Points, in no order, along strands that fork, close into loops and pass close to each other.
Two points are linked if the straight distance between their rows is under 46.1. Some points are linked to none.
Q_456: [-17 -15   1  -8 -19 -30   3 -11  10  -5 -21 -32 -30 -16 -26 -15  -8   8
   5  -5]
Q_149: [-3  8 -2 -5 21  6 -7 10  3 -1 -3 17 23  7 13 11  5  8 -3 20]
Q_428: [ 12 -10  24 -14  14 -18  31  38 -16   1  -6  12 -15  13  -8  36  -1   3
   3   2]
Q_161: [-16  -7  18  -6  -9 -36  32  22 -21  14 -19 -21 -12   6  11  18  -9   2
   1   0]
Q_940: [ -7  -2   5 -25 -12 -15  10  14  -2  -4 -25 -14 -23  -9  -1  27  -2 -14
  -9 -15]
Q_584: [  0  -6  -7  -3  24   1 -18  15  -3   2  -4  23  18  16  -1  23  -5   9
  -3   2]
Q_464: [ 11  -5  19  18  10  -6  27   4 -17  41   0  -2   6  36  25  12  -4   2
  16  16]
Q_421: [ 12  18   4   5 -12  23 -23 -26  -2 -20  17 -16  18 -16 -11   1  -2  -9
 -13 -15]
Q_205: [  1  -4 -13   2  -3  15 -13   3  -8  -3  -7   1  14   0   6 -16  10  -5
   3   3]
Q_296: [ -8 -19  -9  10 -26  -6  13  -5   5  22  -9 -18 -23 -13  -1 -24  -2  -1
  32  22]
Q_510: [ -6  -5   0   7  -3   5  14  -7  12  15 -15 -12 -10   9  13  -8   7  -1
   5  13]
Q_211: [ 13 -25  19 -13  24 -17  35  25 -16  16   4  16  -1  28  -4  33  -3  21
  14  -1]
Q_41: [ -1  15 -20 -15  -6  17 -29  -7   4 -10  11  -6  39  -6  -5   7  -3 -13
 -21   1]
Q_214: [  3   2  13 -20   3 -10  -2  12 -14 -21  15  19   6   1 -25  45 -13  -6
 -22 -27]
Q_926: [ -1  18 -20 -16 -17  13 -34 -39  10 -10  28 -10  18 -37 -15 -20   1 -10
   6   2]
Q_132: [  2   8  -8  12   2   6  -5 -12  23  -7  -3  -5  -4  -6  -8 -31   8   2
   5   5]
Q_993: [ 12 -22  14   2  19   7  13  32 -11  -5  21  19  19  15   8  18   8  35
   7   0]
Q_628: [ 11  -9  13   9  20  15  -3  14 -13  -8   8   6  20   9  10  18  12  27
  -8   0]
Q_607: [-21   4  -5  -2   8   0  -3  -6  -4 -16   0  28   3  -5   7   8   0 -10
 -13   5]
Q_279: [ -6   0   4 -14 -29 -15   2 -12  18 -23   1 -11 -19 -25 -30   1  -7 -14
 -22 -15]
Q_37: [  2  -5 -12  16  -7   2  -8 -11  -5  26 -16   2  -7  -6  22 -35   4   5
  28  14]
Q_432: [ -5  -8  13  26 -12  -6  23  -4   5  41   2  -8 -19   9  24 -10  -5  -5
   7  36]
Q_468: [-18  -4  17  -1 -18 -29  17  18  -1  21 -12 -34 -37  13   2  -5  -6  -2
   5  15]
Q_86: [ 24  13   8  21  21  17  -6  13 -10  12   2  34  13   5  28  -7   4  17
   7   2]
Q_102: [-12  -8 -11 -11 -17  -1 -21  -7  -1  -9 -15 -15   6  -3   0 -16   8  -9
  14   3]
Q_184: [  3  20 -22   0  -3  11 -27 -29   2 -10  12  -1   8 -37  -1 -26   5   0
  16   3]
Q_676: [ 12  19  -2   6  20  25 -36  -3 -12 -12  24  13  35   5  -2   8  -7   6
 -13 -26]
Q_348: [-10 -19  10  12 -27 -28  20  -7   5  25  -5 -35 -36 -11 -10 -26  -7   5
  26  23]
Q_976: [ 8  3 10 23  3  4 20  4 -1 46  3  3  2 19 32 -5  0 -2 14 25]
Q_54: [  3 -15  14  24 -19  -5  27  22  -8  26  -2  -6 -15  13  19   3  -3  -7
   7  30]
Q_3: [  4 -15  11  -5   7  -1  20  15  -9   3 -11  17   8  20  15  21   3  10
   1   5]
Q_367: [ -2 -12   6 -15   4 -19  22  25  -5   4 -28  -9 -12   6  -3  29  -9  -1
 -13 -23]
Q_570: [  2   0   3   2 -16  -1  -8 -17  14  -3 -23  -9 -18  -9 -10   0  -5  -1
   3   2]
Q_259: [  5  16 -14 -16  19  19 -16  -1   8  -6  13   0  47   4  -7  18   0  -2
 -14  -8]
Q_483: [-16 -12  16   0  -6 -29  36  14 -13  36 -12  -5 -12  19  18  16 -15  -4
  -1  19]
Q_158: [  0 -16   5 -18  23  -3   8  26 -11 -11  22  27   9  20   0  28   8  20
  -3 -10]
Q_411: [ 11  15 -32   6  -3  16 -10 -24   9  -2   5  -7   4 -38   9 -49  10   7
  21  -3]
Q_227: [ 15  25 -14  10  11  15 -19 -19   3  -9  14  14  32 -29   5   1 -11  -5
 -19  -4]
Q_745: [  3  -3  12 -12 -17 -21  24   8   5   4 -28  -6 -28  -3  -8   9  -9 -15
  -4  -2]
Q_473: [ 18  27 -29   8  11  18 -23  -1  13   0   5   3  19 -25   7 -31   0  -3
  -2  -9]
Q_898: [ -5  -3 -16  17   2   9 -20 -12   6  25 -23   6 -15   6  20 -17  -5   9
  10   9]
Q_551: [ 11   9   5   3  30  19 -19  10  -7  -8  22  18  27   8   7  17   4  26
 -13 -13]
Q_906: [ 17  -3   0 -10  27  21 -16  12  -8 -20  42  19  44   0  -1  25   6  24
 -10  -7]
Q_420: [ -9   5   4   6 -12  -7   0 -11  26 -12  -2 -14 -21  -1   0 -37  11   9
   2  17]
Q_251: [  9  -2   0 -12   5   4 -15   3 -11 -17  23  30  37   4 -12  29  -3  -9
 -16 -12]
Q_585: [-27  -3 -19   2  -1  -6  -7 -13   9 -13  -1  -5 -10 -17 -14 -14  -2 -11
  -4   5]
Q_759: [ 13  35 -23   3  21  23 -29  -3  10  10   6   0  26 -13  18 -17  -4   9
  -9 -25]
Q_155: [ -4  18 -22 -11 -20  13 -31 -21   9 -13  23 -13  40 -18 -16 -11  -3 -23
  -6  -4]
Q_129: [ 28  16 -11  23  16  21  -8   7   0  16  -5  11  10  -2  28 -24   4  12
  11 -11]
Q_660: [  5  -7  -6  -2 -22 -11 -12 -30  17 -19  -4 -12  -5 -24 -30 -28   1   9
   9   2]
Q_915: [-22  -8 -16 -18  -9 -13   1   6   3 -12  -7 -15  -5  -7 -19   1   1 -20
  -5  -4]
Q_34: [-17 -13 -12  -7 -10   2   7 -26  21  -7   6 -19  -8 -30 -10 -41  16  12
  23   8]
Q_352: [-12  -1 -14   4  -5  -7 -12 -24  27  15  -5  -6 -23 -14   0 -33  -2  11
  26  22]
Q_592: [ -4  10 -11  13   2  10 -11   4  -4   6  -5  -5   9   1  27 -30  11   5
  15  16]
Q_575: [ 13   9  -2   1 -19   4 -22 -32  16 -19  -6 -13   6 -25 -22 -14   0  -9
   4  -2]
Q_430: [ -3  -2   4  -1  -2   9   2  -5 -13 -15   2   3 -18   7  -3   2   8 -13
  -4 -18]
Q_553: [ -1   7   0  11   9   9 -18  -9   6   8 -20  23 -11  12  11  -5  -5   5
  10   3]
Q_406: [  1  -7 -25   5  -5   7  -4 -28  21  -2   3 -12  -1 -33 -10 -46   8  14
  26 -11]
Q_578: [  1   2  26 -12  -1 -21  19  16 -14 -17 -15   0   0   7  10  11   4  -6
  -8   9]
Q_879: [  4  -8   0  -2  34   9   4   9   2  17   1  13  20  31  16  10   6  21
   7 -13]
Q_135: [  6   6   5   2 -14 -10 -11 -19  11 -22 -14  -6  -7 -13 -24  -2  -5  -8
 -14 -10]
Q_902: [-10  -2   3 -11  14   3   4   5 -13  -6 -17 -16 -13   3  -6  22   1 -11
   8   7]
Q_936: [  7   1   7  -8  -1  -6  -4  15   2 -16  -3   0  16   3 -11  25  -2  -3
 -19  -4]
Q_962: [-16   5 -26 -12 -11   2 -10 -23  11 -16  21  -3   1 -18 -28  -7  -1 -25
  -9  -5]
Q_124: [  6 -25  28  11  -3 -20  26  21 -28  42   4  12 -17  30   6  27 -16   8
   9   4]
Q_524: [ -2  -5  15 -12   8   5  10  13 -12  -9   2  12 -21  17  -1  25   2  -9
 -11  -7]
Q_544: [  3   4 -10   9   2   9 -14 -10  -8 -15  -1   8  11   0 -11  -1   4 -13
  -5 -17]
Q_528: [  4   5  11  25  22   6  -7   6   0  20 -14  17 -12  27  14  -2  -4   8
  11   1]
Q_280: [-13   2   0   9  14   3  -6   3  -2 -11  -4 -16  -4   2  -9   9   4   0
  -9   9]
Q_702: [  9  -4   7  -3 -14 -20   5   0  -2   5 -31   1 -19  -1  -6  -8  -6 -14
  14   8]
Q_252: [-10  -6  10 -20  -5  -8   4  22 -16 -15   0  11 -15   6 -13  33  -3  -4
 -22 -23]
Q_31: [ 19 -10   0  -5  31  18   3  16   0   3  20  30  25   2  24  19   5  40
  10   0]
Q_146: [ -6 -23   2   9   3   0  21  33 -13  13   5  -4 -13  17  12   8  -1   5
  -2  20]
Q_354: [-17  -7  15 -11 -29 -34  19  -6   7  19 -16 -36 -37  -4   1 -20   1  -2
  20   5]
Q_326: [-13  16  -1  -3  12   0 -15  -6   0 -16   8  13  23   3   1   2   6  -1
 -20   9]
Q_867: [ -2  -8  -7  21 -12  -4  14 -26  17  25  -2  -9 -28 -16   3 -36  -3  10
  29  25]
Q_472: [-16  -4   9   4  -4  -2   7  23  -6  -6  -3   1 -36  16   1  15   7  -4
 -10   4]
Q_733: [ -8  -8  13   4  -8  -2  25   0   1  21 -14 -28 -26  14  10   2  -8  -1
   2  14]
Q_65: [ 14  15  -9   9  10  24 -10   3   0  -9  16  18  11  -5  19  -3  11   6
 -14  -5]
Q_213: [-10   9  -6 -13 -13   7  -4 -19   1 -17  11  -5  10 -14 -23   8  -9 -25
 -22 -18]
Q_670: [ -9   1  18  -2 -14 -19  18   3  -5 -11 -12  -4 -14   2  10  -5   9  -5
  -7  19]
Q_368: [ -2 -20  -5  -3   8  -5  10  15  -6  11 -21  -4  -2  18  -8  16 -12  -5
  -5 -15]
Q_890: [ -1   1  -2  -5  27  11 -15   6  -4 -10   7  13   5  18 -22  31  -4   4
 -13 -14]
Q_267: [ -8   3  -6 -18 -16   6  -1 -21   3 -23   5 -25   1  -7 -12  -3   7 -13
  -9 -22]
Q_218: [-14  -7   3  -2 -26 -14  13  -5   7 -13  -4 -15 -24  -6   0 -19   7  -1
   2  16]
Q_737: [  9  -2  28  -3 -14 -27  27  16  -9  16 -20   0 -30  10  -3  17 -11 -13
   7  13]
Q_698: [-5  3 -7 10 16 10  3 12  3 14 -5  5 14 11 33 -5  8  7  9 23]
Q_153: [ 20  33 -15   4  29  26 -30   5  -7  -3  19   7  31 -12   3  -4   5   7
  -8 -18]
Q_413: [  7  19  -1  -2  -4   5 -20  -5  -4 -16  30  26  40   3 -11   8   0 -24
 -18 -11]
Q_499: [10 -7 12  2 18  4 19 10 -2 23  3 12  7 32 27 15  6 13 11 11]
Q_76: [ -7   5 -28 -13 -14   9 -20 -28  21 -11  19 -14  -1 -21 -28 -27   4 -14
   9  -6]
Q_977: [  2  -3   6 -20   8   0   0  11 -12 -25  26  28  18  16  -3  24   6   2
 -11 -12]
Q_566: [ -2 -16   2  -8 -24 -12   1 -17  20 -10  -9 -27 -28 -27 -32 -19   6  10
  20   8]
Q_446: [ 14  28 -13   1  -2  14 -13 -19   9 -15  21  20  26 -10  -6  -8   0 -20
 -16  -9]
Q_68: [  1  13   2  -2   3  21  -6 -17  -7 -22  28  -9  21  -5 -17  19  -8 -11
 -21 -20]
Q_577: [ -2 -13   0   8   2  -2  16   2   0  14 -19   6   2  15  13   5  -6  -3
  -3   4]
Q_627: [21 10 10 15 26 14  2  6 -8  3  0 27 -4 14  7  8  3  7 12  6]
Q_838: [-17   1  -4 -12 -14   3   4 -29  10 -15   7 -17 -11  -7  -2 -28  12  -3
   0 -15]
Q_914: [  0 -24  25  13 -15 -32  33  20 -22  52   4  -5  -8  18  10  19 -23  -8
  -3   8]
Q_912: [-20  -9  -6 -18 -24 -21   1   3   1 -15 -15 -35 -13 -17 -27  -4  -4  -9
  -1 -16]
Q_517: [ -8   3   5 -16 -26 -16  -7   3  -5 -26   1   1 -21 -15 -22  12 -11 -23
 -22 -20]
Q_263: [  3   1  11  19  14  16   3   8 -10  -6  -1  -9   3   9  10   3   9  15
  -3   3]
Q_830: [  9  11 -22  14  -5   8 -18  -9  17 -11   8   4  14 -12  -2 -35   6  -1
  -7 -10]
Q_537: [  8 -15  25   5  -2 -18  26  28 -17  17 -11  13 -29  15  -1  29 -14   1
  10   3]
Q_289: [ 10   7  -4   8  24  12   4  13  20  10  -1  20  10  20  21  -4   6  12
 -10 -12]

A piece is all that can be reached along the links. How many separate loops has the piece of each point below (a circle has one, a figure eight two, a Y none), and how many tips (points with one link)?
Q_627: loops 0, tips 6
Q_132: loops 0, tips 5
Q_468: loops 0, tips 10

Name the points in between on the shortest way along the links from the first point to the second, in order.
Q_3, Q_279: Q_577 Q_368 Q_367 Q_940 Q_745 Q_702 Q_570 Q_135
Q_420, Q_906: Q_132 Q_830 Q_473 Q_759 Q_153 Q_676 Q_551
Q_524, Q_627: Q_430 Q_544 Q_205 Q_592 Q_37 Q_898 Q_553 Q_528
Q_607, Q_252: Q_326 Q_149 Q_698 Q_592 Q_205 Q_544 Q_430 Q_524
